Each row is a point on a landscape with many peaks, with its height.
A climber steps from a point to whichever of its 2 nearest points has the largest rise for the distance, and stops where none of them is higher. Distance is the straight distance between rows; heights are no part of it.
nukuf (h 677): [ 85 120 161 130 120 133  71 101 143 125 138 145 158 128 184 143 124  65
 154 139 122 138 151 141 132 127 137 103 113 122 149 170 118 142 164 134
 106 139 156  90 132  96 136 127  93  46 162 130  99  79 156 109 103 129
 118 145  69 105 195  93 165]
dide (h 441): [131 144 107 135 146 147 126 152 119 121 118 126 102 123 185 106 155 142
 100 143 152 188 110 138  83 140 145 183  96  72 170 156  72 111 100 154
 121 121 156 149 152 130 124 146 141  59  80  98 113 129 147  63 148 129
 114 152 124 118 175 109 158]
miv (h 77): [138 104 177 128 100 132 105 141 181 161 135 123 155 148 131 171 106 128
 183 158 170  43 143 104 201  96 156  38 123 173  97  81 138 157 165  92
 122 165 131  78 117 125 124 135 152 163 197 130 103 108 118 219 137  78
 180 170 135 129  82 109 105]
kula (h 340): [149 122 121 136 118 159 117 115  95 134 144 151 174 121  98 124 105 120
 125 104  41 129 205 100 137  90 110 113 129 133 109 137 118  97  55  77
 141 121 132 148 150 132 124  94  83 152 179 143 142 107 106 173 184 188
 102 159  97 114 101 135 116]
voto (h 418): [141 131 136 125 161 108  94 150 191 114  93 124 146 133 175 171 141 149
 134 134 153 118  85 114 160 136 161 119  65  73 194 124 119 131 139 166
 107 130 149 141 125 101 129 125 132  95 143 121  75 102 183 113 106 108
 149 157 112 115 151  95 151]
zet (h 238): [159 136 138 132 151  72 130 111 186 110  95 153 127 144 135 120 140 141
 140 102 116 109  67 136 157 183 137 154 132 109 160 117 151 147 151 199
  99 150 116 151  71 114 140 107 131 138 117 152 129 139 153  91  54 119
 138  67 141 134 152 141 134]
durag (h 652): [136 138 122 121 147  78 134 127 173 124 103 121 143 127  98 187 129 158
 133 130 142 100  99  99 162 138 121 113 136  96 156 128 134 107 145 148
 146 145 140 171 129 127 142 129 121 175 135 130 117 129 144 148 109 110
 113 139 158 143 110 138 116]
zunon (h 113): [181 119  91 131 124 101 148 148 134 118  95 117 150 164  96  82 116 168
 126 100 114  69 101 111 188  90 143 146  50 143 124  81 147 157  88 118
 167 112 109 135 118 115 107 101 134 185 149 124 144 152 125 161 167 108
 131 117 161 106  86 142  88]
Zifen (h 568): [153 143 137 136 115 122 154 142 132 140 123 144 127 108  77 168 127 167
 124 138 144 119 134 103 120 133 113 138 175 165  91 103 156  90 106 116
 124 141 120 167 107 168 153 149 136 229 125 134 153 166 111 185 160 145
 132 136 149 154  79 154  96]
dukav (h 338): [114 132 136 124 116 176 151 170  73 138 169 117  74  93 123 132 142 148
  92 167 175 180 128 145  46 152 135 157 167 135  92 133 117 103 120 121
 118 117 129 116 139 157 130 173 176 115  73 118 136 172 106 124 178 138
 159 162 139 167 123 127 139]
gavu (h 400): [111 138 143 133 175  95  98 139 209 123 108 122 137 107 149 225 139 151
 139 148 170  97  81 110 149 160 152  91 119  62 191 136 128 127 177 181
  95 153 144 158 118 102 153 137 142 122 158 122  72 102 161 130  89 117
 157 171 122 161 128 111 151]
Sivop (h 152): [112  96 107 133 130 114 132  74 101 115 128 157 152 164 129  48 120  84
 139  69  45 111 149 166 126 154 116 119 132 149 125 162 159 185 143 148
 102 104  81 101 103 103 128  89  92  97 119 152 140 108 119  85  87 157
 114  36 102 127 154 135 121]
Bapi (h 487): [169 135 135 101 100 124 182 156 140 132 108  87 118 126 126 109 153 138
 101 158 223 167 105 124 137  84 155 183  85 163  96  71 116 100 112  85
 172 138 177 115 146 140  74 195 155 158  94 105 152 139 140 143 149 105
  69 136 181  70  92 144  95]
nadu (h 545): [178 123 117 114 113 120 127 126 118 117 100 131 134 160 136  68 145 120
 118 107 136 153 121 111 149 102 139 182  79 159 126  93 124 117  76 102
 154 128 145 125 126 127  96 146 120 131 112 121 150 144 147 126 146 113
  95 108 150  70 123 129 111]
seduk (h 166): [183 119 133 128 122 174  90 162 163 136 110 155 172 163 176 144 142 143
 147 158 137  97 117  87 162 114 149 150  52  98 164  94 112 117  71 105
  75 139 140 144 118 123 138 140 154 115 160 110  91 130 175 173 181 133
 175 192 109 101 119 103 145]
Dap (h 451): [152 123 124 122 130 112 149 150 153 133 107 107 102 144 156 107 152 152
 102 124 168 132  74 134 141 123 154 156  74 128 146  83 100 138 111 137
 136 126 139 107 123 115  95 141 173 109 107 115 112 147 143  88 135  89
 146 127 147 106 132 126 117]
pitun (h 362): [ 78 134 147 138 140 156  91 142 128 128 150 139 113  94 156 196 128 119
 132 150 145 128 118 135  89 178 123 108 148  67 159 176 119 132 165 171
  65 144 125 145 121 136 175 132 139  84 141 120  95 125 135 106 118 147
 170 178 106 189 155 113 180]
zavob (h 469): [114 159 122 127 115  96 181 102  88 141 133 145 118 104  42 164 111 165
 130 129  91 141 159 117  92 145  79 117 244 144  70 131 185 111 137 118
 123 123 100 174 107 156 168 119  97 235 106 173 178 149  98 170  94 161
 118  88 145 211 107 179 114]
tov (h 468): [173 140 136 106 118 130 156 163 141 135 112 107 105 132 157 103 169 156
  91 144 218 153  81 133 123 121 169 186  89 143 121  73 114 111  84 119
 142 131 159 126 120 136  97 188 194 127  79  94 135 159 132 113 149 102
 117 141 157  87 116 135 116]
dev (h 747): [ 45 151 136 120 136 147  91 124 132 144 153  79  93  95 149 150 100  93
 149 150 149  44 124 158 139 104 140  37 121 154 121 142 121 194 199 122
 147 119 103  70 154 117  95 108 156  77 192 125  79  94  86 132 111  83
 169 148 109 141 139 103 135]
Satu (h 84): [160  99 153 134 113 136 119 154 175 162 127 138 146 166 142 147 117 146
 164 148 157  37 110 109 199 109 163  73  97 166 101  52 148 170 136 103
  92 142 111  72  87 132 115 123 187 170 175 125  99 145 115 194 156  84
 211 164 131 130  72 112  99]
Mup (h 843): [129 135 170 134 110 140 108 114 141 135 136 187 151 124 113 207 137 109
 153 139 116 138 149  91 123 176  98 131 190 110 128 155 142  89 141 148
  60 175 150 160 107 146 178 140  97 150 140 144 141 134 150 152 105 168
 140 147 118 156 129 129 144]
zes (h 257): [168 120 162 118 123  96 136 125 182 135 109 173 110 150 149 121 154 130
 126 106 152 124  68 144 153 204 140 160 143 159 113  76 154 153 139 173
  67 163 130 113  41 124 135 136 162 137 104 143 134 164 148 104  84 115
 165  81 145 130 130 138 123]
rigib (h 275): [168 129 158 119 123 136 152 148 159 147 121 166  81 130 146 128 156 166
 109 128 178 115  79 157 114 211 145 163 151 183  85  58 157 141 120 148
  67 146 113 109  48 145 141 152 203 159  79 133 140 189 110 118 132 113
 184  98 147 153 100 150 117]
Tud (h 412): [ 99 134  89 131 166 128 161 129  98 114 121  92  80 106 156  97 146 138
  90 132 136 186 118 155  70 138 130 162 124  65 171 191  71 124 141 172
 162 100 129 147 177 126 113 137 123  75  64 107 114 107 134  43 112 135
  93 114 132 131 185 126 164]
meko (h 530): [150 130  82 132 145 134 111 113  98 107 104 163 142 149 132  62 125 143
 110 112  73 142 142 142 106 137 109 191  99  89 146 160 113 128  67 153
 117 104  98 160 121 132 142  94 104 110 103 133 156 140 142  74 153 163
 111  94 119 140 151 133 136]
Muri (h 396): [146 142 116 126 113 132 127 119 114 120 121 129 164 129 101 127 123 119
 120 124  86 155 176  77 148  74 113 137 113 120 135 133 110  73  69  87
 176 130 165 162 169 115 113 113  61 148 162 124 134 105 133 165 163 156
  49 159 128  88 118 133 121]
veraf (h 655): [148 115 111 137 148 156  69 121 136 109 103 190 177 174 156 115 123 118
 143 115  60 108 152 132 133 144 122 151  80  83 159 142 137 132  93 160
  73 122 114 144  89 113 159  76  97 103 152 152 123 124 157 115 147 162
 164 122  97 129 137 109 141]
Konul (h 653): [ 60 131 117 118 123 184 129 158  58 149 194  69 110  75 131 140  97 109
 120 168 140 137 173 154  92  60 115  64 141 148 101 149  99 135 159  76
 190  94 122  70 210 127  87 136 138  93 163 103 101 102  67 170 175 129
 123 180 133 151 112 115 134]
segut (h 544): [109 136  85 123 160  92 192 150 150 119 118  61  73 112 114 103 130 165
 103 118 155 110  75 175 122 121 138 114 122 128 153 109 113 153 158 147
 174 108 106 136 142 127  94 130 168 144  96 116 115 137  88  87 126  91
 125  91 166 148 123 152 124]
dumek (h 786): [119 139 175 112 120  65 161  89 164 125 108 135 104 126 121 168 156 100
 133 132 171 179 113 111 134 152 109 155 206 131 130 157 126 101 170 152
 142 171 172 142 118 133 140 175  98 132  83 146 144 112 174 114  40 105
  69  95 145 106 154 138 136]
Roren (h 730): [ 76 109 192 136  94 132 104  81 126 142 170 146 150 129 145 146 122  40
 161 120 120 132 171 141 134 136 127  65 182 175 101 159 147 146 195 119
 101 148 148  59 116 118 122 127 100  79 165 136 134  96 118 139  83 136
 123 136  89 117 160 113 136]
dakif (h 331): [ 95 116 123 142 138 168  91 120  94 117 147 154 137 113 139 150 125 111
 134 128  82 125 165 136  85 169 115 107 142  73 146 176 120 135 143 165
  62 129 114 133 126 133 168 102 107 103 146 127 122 127 126 108 133 187
 160 141  92 182 145 129 163]
ninu (h 587): [158 114 104 126 125 122 117 110 117 113  93 161 136 171 150  55 135 110
 119  90 100 150 131 134 132 137 124 183  92 138 125 123 126 136  80 134
 126 122 116 117 100 124 114 120 109 104  96 142 150 137 144  85 132 124
 114  86 132  91 151 121 123]
dizag (h 732): [143 107 170 115  98 129  88 106 150 132 119 159 166 174 187 121 135  58
 153 124 123 168 139 125 151 131 151 138 103 153 135 140 125 124 120 109
 102 157 173  88 110  91 130 136 101  52 136 141 125  95 175 114 107 120
 113 136  99  69 177 103 138]
Nogip (h 207): [157 109 116 140 121 222  89 158  96 149 168 158 140 133 159  98 133 134
 125 138 108 147 174 125  95 117 136 138  91 121 109 129 102 118  67  90
  71 103 116 106 143 143 129 126 151  85 136 114 122 153 121 136 218 157
 188 183  96 127 117 112 125]
tulol (h 612): [156 149 144 126 126 110 138 130 154 132 119 142 141 115 102 197 144 151
 126 154 174 135 119  81 143 143 118 145 164 122 131 119 137  79 107 122
 128 162 152 180 120 159 156 163 135 196 126 122 135 158 147 178 140 131
 108 158 158 126  96 145 121]
kaniz (h 512): [150 120 127 121  94 125 155 144 120 136 119 101 114 132 103 110 129 131
 116 119 156 135 124 116 149  91 141 142 115 186  89  89 130 110 109  84
 168 135 143 105 134 135 101 157 131 165 106 123 158 148 108 156 153  98
 105 116 160  95  87 141  97]
Neb (h 196): [162 132  90 132 160  60 157 107 159 100 101 123 129 168 104  52 103 164
 133  81  74  74  64 152 173 140 139 136  82 120 163 103 175 197 133 168
 164 108  79 156  94  94 128  78 143 150 125 144 146 129 136  80  76 110
 147  32 138 120 148 138 105]
ropo (h 718): [ 82 153 103 136 181 102 119 139 159 112 113  75 114  97 131 164 122 142
 119 128 140 104  85 142 112 134 139  92 107  63 199 158 112 138 174 175
 139 107 122 165 158 117 135 119 139 102 138 114  83  98 123  83  96 116
 133 144 117 154 152 116 163]
Zaku (h 787): [148 123 162 116 122 104 115 109 167 122  95 158 137 151 167 133 151 100
 138 123 147 169 107 116 145 146 139 171 115 119 155 137 114 108 118 141
 119 166 172 132 114 111 135 163 112  81 103 134 127 115 190  99  88 117
 108 120 127  77 165 105 141]
Zolur (h 734): [135 145 163 111 103  80 170  99 127 117 111 145 105 120  93 143 145 111
 122 135 172 195 134  99 124 143 103 164 226 166  94 122 148  85 136 122
 155 168 153 147 109 164 142 168 100 175  72 149 165 135 154 140  64 120
  63  93 158 120 134 152 122]
Zisu (h 610): [ 50 144 129 121 131 162 146 151  83 153 184  65 101  57  82 195  97 117
 144 183 141 128 178 122  83  75  92  44 191 138  98 154 118 120 180  78
 179 115 130 102 200 138 113 129 136 146 178 114 104 100  62 208 160 138
 135 196 142 176  90 129 134]
Rop (h 642): [111 107 127 132 115 107 151 110 116 122 120 121 106 144 141  84 122  99
 113  96 121 153 128 147 128 136 118 149 140 165 118 138 117 137 143 132
 152 123 126  90 130 114  99 148 105 102  90 128 142 118 129  80  98 106
  99  80 131  89 151 125 127]
luta (h 127): [208 133  90 124 126  94 156 151 132 109  89 130 149 143  88  68 134 189
 109 108 156 111  98 115 154  95 137 197  72 131 116  63 158 132  65 125
 186 108 108 172  94 155 116 113 153 214 118 110 165 176 132 161 166 130
  93  91 174 102  75 157  84]
Tolu (h 221): [133 128 124 127 164  56 129 106 189  95  88 120 124 144 132 115 129 130
 147 103 118 120  79 125 160 151 137 144 114 103 182 142 137 148 157 184
 146 137 125 149 119  92 127 111 105 116 111 145 112 100 165  76  42 112
 109  60 131 107 171 120 135]
Kadek (h 526): [123 128 118 107 145  80 199 155 172 145 108  65  91 114 112 133 139 163
 104 143 204 121  71 140 149 101 146 126 109 139 130  85 111 132 155 131
 183 124 151 127 144 114  73 154 170 157 101 102 125 139 116 126 120  67
 103 126 190 113  89 144 106]
daf (h 347): [117 120  74 132 134 124 153 140 107 120 114  69 132 141 110  79 104 137
 117  95 101  87 126 145 158  80 140 100  63 146 142 122 117 162 132 106
 194  90  99 108 161 108  93  99 127 125 136 114 122 109  83 111 154  92
 118 116 136 116 121 123 113]
filiv (h 367): [138 104  87 146 121 161 123 140  95 139 136  95 128 158 153  39 115 119
 110  96 108  97 142 160 147  82 150 104  47 162 119 103 113 174 101  90
 152  79  94  60 144 108  80  94 139  94 142 121 115 124  85 102 186  87
 149 125 112 101 119 115 114]
bav (h 596): [ 61 117  83 133 164 138 130 127  82 111 152  63  94  98 156  90 114 107
 117 125 111 115 118 169  90 115 134  91 106 109 159 172  91 164 166 134
 170  84  97 107 181 115 100 104 131  68 130 109  84  92  90  58 126 123
 119 123  98 125 162 121 147]
bever (h 781): [ 49 133 172 124 112 153  87 105 120 146 169 122 119 104 165 147 118  64
 154 133 141  86 148 169 125 141 135  52 157 166 102 156 148 183 206 133
  93 133 124  60 123 124 110 113 135  62 184 129  93 109 100 134  98 111
 174 145  95 140 157 115 150]
luf (h 69): [167 120 189 125  74 134 124 132 170 166 146 133 163 149 132 162 128 116
 169 160 162  95 148  83 187  91 148  86 136 186  81  82 136 122 136  61
 113 175 166  87 124 122 129 175 144 163 166 129 125 120 137 217 136  96
 152 166 142  93  81 117  98]
rif (h 284): [113  94 126 133 134 177 109  85  66 125 154 180 150 130 150 105 153  97
 115 114  51 169 185 157  69 166 112 129 148 103 105 181 126 126 106 153
  55 119 107 124 130 132 168  95  89  93 117 146 146 131 137 103 133 198
 142 111 102 163 151 144 144]
Fon (h 165): [182 172 101 131 137  63 149  90 144 121  90 153 158 140  76 109 125 175
 127 114 107 118 117  93 152 125  95 179 170  98 130 120 181 112  97 154
 181 142 108 208  89 154 177  97 110 211 121 134 174 145 174 156  85 144
  61  71 155 137 110 163 106]
vaviz (h 586): [139 113  82 135 151 144  82  95 106 105 106 169 176 176 152  61 114 121
 124  96  26 117 156 155 133 121 117 155  75  90 149 158 141 140  85 143
 108  97  98 134 112 101 150  62  79  96 138 143 145 112 141  91 145 167
 124  87  90 119 153 126 126]
bef (h 280): [164 122 137 131 106 146 114  92 101 121 139 185 166 136 102  98 117  97
 128  94  48 157 193 107 134 106 105 152 152 156  78 114 145  87  52  88
 129 125 133 148 115 127 130 108  71 155 151 158 160 124 131 160 152 185
  83 114 106  85 100 145 103]
zevi (h 713): [136 122 138 138 146 134  64 126 170 109  95 181 170 155 162 164 127 119
 164 128  94  90 114 122 151 169 136 123  91  77 180 136 148 138 135 176
  62 147 130 141  88 113 166  88 104  98 169 145  97 111 169 121 105 141
 174 135  90 136 154 103 145]
lut (h 820): [148 152 169 110 101 138 143 116 104 113 134 160 117 106  96 155 162 114
 118 150 165 217 156  89  87 150 109 179 208 139  96 134 126  56 106 107
 129 157 160 164 122 166 144 180 116 155  75 137 163 142 161 139 115 160
  83 133 129 119 129 143 139]
pon (h 314): [160 137 147 121 104 183 146 169  91 141 156 148  81 105 127 107 154 154
  97 156 180 182 128 150  47 180 159 190 162 173  71  99 143  93 110 126
  85 118 122 116 102 167 127 185 205 149  57 126 161 186 107 130 172 137
 169 141 134 158 113 134 121]
videf (h 635): [ 65 121 122 132 141 144  83 113 117 126 146 104 126 112 177 114 116  86
 130 127 118 112 141 156 117 130 138  96 102 110 150 167 111 159 160 138
 120 108 116  85 149 114 114 102 116  48 151 118  88  92 116  83 117 123
 134 142  77 120 178 107 158]
Foz (h 566): [ 63 144 121 126 140 143 161 138  90 139 156  74 111  75  69 206 105 142
 128 159 122 140 165 111  84 103  87  80 194  92 121 165 114  97 160 107
 164 120 128 153 187 144 148 126 111 173 145 125 127 118  85 173 147 148
 124 177 137 183 104 142 143]
Lefi (h 185): [151 121 105 141 141 193  81 163 121 138 126 154 153 155 176 115 137 141
 127 137 109 126 136 122 124 130 138 150  58  87 157 122 109 123  76 122
  73 115 112 129 129 131 147 111 140  82 144 111 102 140 144 117 206 138
 175 181  92 134 139  98 142]
bur (h 191): [159 161 107 127 125  90 118  79 122 108  99 172 156 143  89 108 127 140
 130 113  77 152 149  99 131 128  83 193 175  95 129 143 157 105  86 146
 150 135 118 199 113 142 170  99  73 173 117 153 177 133 173 132  78 161
  54  70 129 128 133 148 133]
vema (h 720): [ 59 145 115 122 126 133 110 110 126 138 149  68 129  99 110 133  86  99
 156 145 140  37 158 147 158  78 142  15 119 163 130 130 123 179 194  98
 189 119  87  81 170 106  78  91 136 123 201 132  93  74  66 170 124  72
 133 144 116 133 119 110 114]
dake (h 360): [ 83 132 127 128 136 151 164 161  86 137 159  87  73  87 141 137 134 132
 101 163 173 188 117 158  61 126 122 148 155 116 123 161  93 118 150 131
 157 113 146 125 162 133 114 161 159  86  81 113 122 141 115 100 145 127
 132 154 146 155 149 118 150]
fubo (h 739): [152 139 168 121  92 152 115 139 119 135 152 154 121 117 132 155 147 105
 134 150 154 175 139 110 108 152 127 165 157 153  99 123 123  92 115  96
  86 158 159 132 120 155 142 193 140 125 108 124 152 152 158 151 134 144
 138 156 119 112 129 131 135]
nir (h 429): [147 117  74 132 131 180 105 135  72 133 131 135 147 138 144  67 133 143
  99 121  85 153 172 129 108  86 134 161  62 104 135 136  87 103  45  88
 131  93 129 138 165 124 107 105 100 101 131 104 134 129 118 112 216 157
 107 155 115 100 135 120 125]
vadig (h 470): [146 133 100 128 138 162 113 143 108 115 105 132 139 138 155 106 147 142
 105 135 120 168 142 111 103 110 131 182  77  79 169 151  84  99  70 129
 131 115 160 164 165 133 124 134 105  97 114 104 125 131 157  96 173 137
  93 158 132 103 152 118 150]
Veli (h 764): [128 120 157 133 128 112  92 108 170 124 107 174 170 148 128 173 123 114
 158 116 102  97 119 107 164 174 109 116 142 114 151 146 163 127 158 168
  79 163 136 145  91 121 169 107  88 129 151 160 121 118 155 139  84 144
 146 113 117 133 143 118 134]
poso (h 103): [187 113  99 135 132  80 138 157 164 130 100 133 160 178  97 123 101 193
 147 125 117  20  81 108 204 105 147  98  53 136 118  63 155 179 103 123
 138 115 106 135  91 116 126  89 162 210 169 127 132 157 119 188 159 101
 169 126 156 133  75 140  74]
nud (h 567): [ 78 126  83 142 156 132 164 155  96 116 145  45  64 105 128  85 111 140
 100 125 135 120  89 182  87 112 129 108 107 124 144 135  94 162 163 131
 174  82  93 116 168 130  90 117 167  95 102  99 101 132  73  67 137 105
 140 111 132 150 137 132 138]
tiru (h 208): [133 120  97 122 169  50 147 107 176 102  96  81 127 151 115 100 109 148
 142 100 113  89  71 142 183 121 149 102  87 113 179 125 147 167 169 166
 183 112 106 147 133  89 110  93 119 136 130 145 103 102 130  89  60  97
 112  62 140 100 155 127 117]
nusas (h 761): [100 121 119 137 144 120 139 136 137 119 124 117  98 116 122 137 119 136
 121 122 131 113 108 149 119 160 125 118 141 112 157 144 123 138 159 165
 120 124 110 144 129 128 140 126 134 119 116 127 116 132 116  96 107 116
 144 123 129 154 134 134 147]
bebed (h 59): [130 124 214 119  75 137 112 136 150 169 173 136 141 122 141 177 123  78
 175 164 170 129 157 119 161 101 138  72 168 203  79 109 132 129 172  72
 114 179 169  70 129 122 137 181 147 110 154 137 131 110 127 203 111  97
 147 164 134 115 111 109 117]
besek (h 383): [ 95 143 167 133 144 119 122 144 182 139 142 126  99  86 149 225 142 136
 133 158 185 129  84 143 112 173 133 101 172 100 153 144 117 121 196 174
  94 154 153 147 117 127 163 159 168 115 128 115  95 129 145 124  94 115
 157 168 132 172 138 126 158]
sono (h 237): [135  98 140 137 116 199  86 116  80 140 182 176 136 126 168 102 141 101
 125 133  92 178 188 148  80 153 134 129 133 131  95 153 119 118  97 110
  41 115 126 100 129 138 147 128 127  74 122 126 139 143 128 116 170 179
 178 157  90 133 139 119 139]
varoz (h 514): [112 131 131 131 122 144 145 127  85 132 150 116 124  96  75 174 122 137
 125 143 102 159 177  94 100 113  92 119 188 113 113 151 120  73 109  96
 146 125 136 160 166 145 146 129  92 174 134 134 149 128 108 161 144 172
 109 155 121 156 108 148 138]
vivog (h 145): [186 151  98 131 123  94 150 130 118 111 100 139 150 119  63 101 131 181
 113 117 130 134 126 101 142 110 106 184 150 130 113  93 168 103  80 126
 181 121 110 192 105 168 152 126 124 228 117 130 183 165 125 170 146 153
  75  88 161 131  89 165  92]
Ven (h 768): [124 126 175 132  96 179 119 135 106 141 176 172 121 108 124 189 141 115
 137 154 136 160 157 117  89 179 115 136 191 130  95 145 136 100 139 119
  55 163 148 131 115 150 165 165 138 120 123 128 142 154 135 155 139 173
 170 163 117 162 123 124 147]
bokap (h 688): [ 39 151 128 115 118 165 115 134  98 151 184  63 115  72 124 145  92  90
 150 169 147  79 169 154 112  58 127  20 140 163 113 142 109 165 183  76
 195 101  91  64 201 125  68 115 143 104 195 112  96  83  56 191 154  91
 118 161 128 148 108 109 125]
Tebam (h 393): [112 108  77 137 133 174 121 155  64 130 151  92 121 129 135  68 111 142
 100 118  99 126 160 154 113  86 131 120  67 120 128 138  92 139  93 101
 141  78  99  96 166 127 106 103 125  90 135 101 117 137  83 102 207 131
 143 152 108 122 121 122 123]
bepil (h 227): [173 136 123 138 115 122 111  91 108 107 120 192 168 150  98  84 136 116
 131  93  68 167 166 107 131 132  97 184 164 144  95 118 153 106  70 126
 112 133 111 161  97 149 149 108  83 159 118 157 179 145 165 135 108 174
  83  75 132 108 117 145 114]
nagal (h 94): [180 103 124 141 116 110 120 141 159 140 120 154 162 174 102 128 100 155
 165 110 109  34 128 106 207 109 145  83  97 176  96  71 166 164 123 108
 111 136  97  96  85 132 129  96 144 194 187 146 143 141  99 191 153 112
 189 130 144 136  77 127  78]
dek (h 684): [ 98 150  97 129 178  85 151 136 171 126 108  70 134 113  98 177 120 160
 119 125 151  98  92 119 155 107 129  79 107  77 182 152 129 124 174 145
 176 107 138 174 172 121 121 119 131 155 141 113 101 100 123 132 110  96
 101 142 158 140 108 127 126]
gof (h 834): [107 133 174 116 116  99 138 121 155 130 124 129 110 123 158 166 151 103
 136 135 174 186 101 132 119 151 131 149 163 127 143 157 106 108 167 149
 125 161 183 122 133 124 133 177 128  82  88 132 131 113 172 100  65 118
 105 127 133 108 165 123 151]
Dedap (h 180): [142 118  96 138 152 102 133  99 132 102 107 150 126 172 131  40 112 133
 122  72  54  91  96 169 141 161 118 141  88 126 145 124 166 204 132 170
 118 100  75 128  91 103 126  77 120 106 116 153 137 130 130  55  88 140
 149  28 112 131 159 132 113]
Pives (h 434): [139 120 128 124 146 106 117 146 172 126  94 102 126 147 188 117 144 129
 134 120 153 126  73 134 159 110 164 121  55 113 173 100 107 153 133 150
 133 117 136  99 124  88 100 124 140  72 128 110  83 107 161  82 106  90
 141 132 113  97 162 105 138]
ridag (h 668): [101 110 159 129 102 138 121 108 108 138 158 151 142 131 118 143 122  91
 147 113 103 143 169 115 128 138 107 101 181 161  98 148 139 119 146 112
 104 146 144  94 125 123 137 135  90 125 142 145 149 116 119 141 112 142
 121 129 112 125 130 132 129]
Fot (h 384): [ 66 134  85 125 151 132 170 134  80 115 138  61  86  91 108 148 127 144
  98 139 142 169 129 145  62 117 108 129 155  68 156 190  84 114 156 134
 187 102 127 153 197 133 118 135 128 112  89 103 119 115 107  92 126 134
  96 148 146 155 145 129 161]
lok (h 293): [166 133 137 138 120 170 141 169 125 148 143 139  88 123 135 123 140 164
  93 138 180 127  98 151  98 174 146 165 130 165  98  78 142 123  97 123
  83 126 118 108  88 161 127 158 208 152  83 119 140 186 101 128 177 122
 183 135 136 153  95 130 118]
nanep (h 450): [123 146 128 126 122 127 154 100  80 118 134 125 137 110  74 136 123 124
 112 130  81 170 182  72 122  82  88 141 169 112 109 144 120  66  72  92
 185 125 160 178 169 129 127 116  56 183 139 138 153 115 114 158 130 175
  44 134 111 113 118 153 125]
zan (h 519): [160 142 144 142 111 125 143 113 102 124 135 176 137 118  60 143 125 154
 135 111 107 134 149 108 108 150  94 151 210 159  69 104 178 110 102 121
 103 127  99 171  85 178 165 128 118 228 117 162 184 169 120 173 129 170
 119  95 135 175  88 161 106]
zutug (h 716): [ 92 113 146 129 108 120 137 132 125 138 142 111 105 117 127 157 118 104
 138 130 146 127 129 132 129 130 119 101 165 157 113 129 132 133 177 118
 130 136 145 100 131 132 129 148 131 114 127 125 126 119 116 133 113 100
 143 140 135 139 120 119 134]
bovis (h 681): [ 84 105 136 123 125  99 157 113 132 126 133  85 100 121 125 119 113  94
 130 113 141 131 111 156 130 120 130  97 152 174 118 140 124 139 192 120
 170 133 128  87 145 114  99 145 132 105 109 128 126 104 107  99  80  85
 108  97 138 109 143 129 125]

For each start below, name the point where the climber stops.
Kadek: gof
Dedap: vadig
rif: ninu
zavob: nusas
luf: bever
lok: vadig
luta: bever
zan: nusas
kula: bever
Sivop: Mup
seduk: ninu
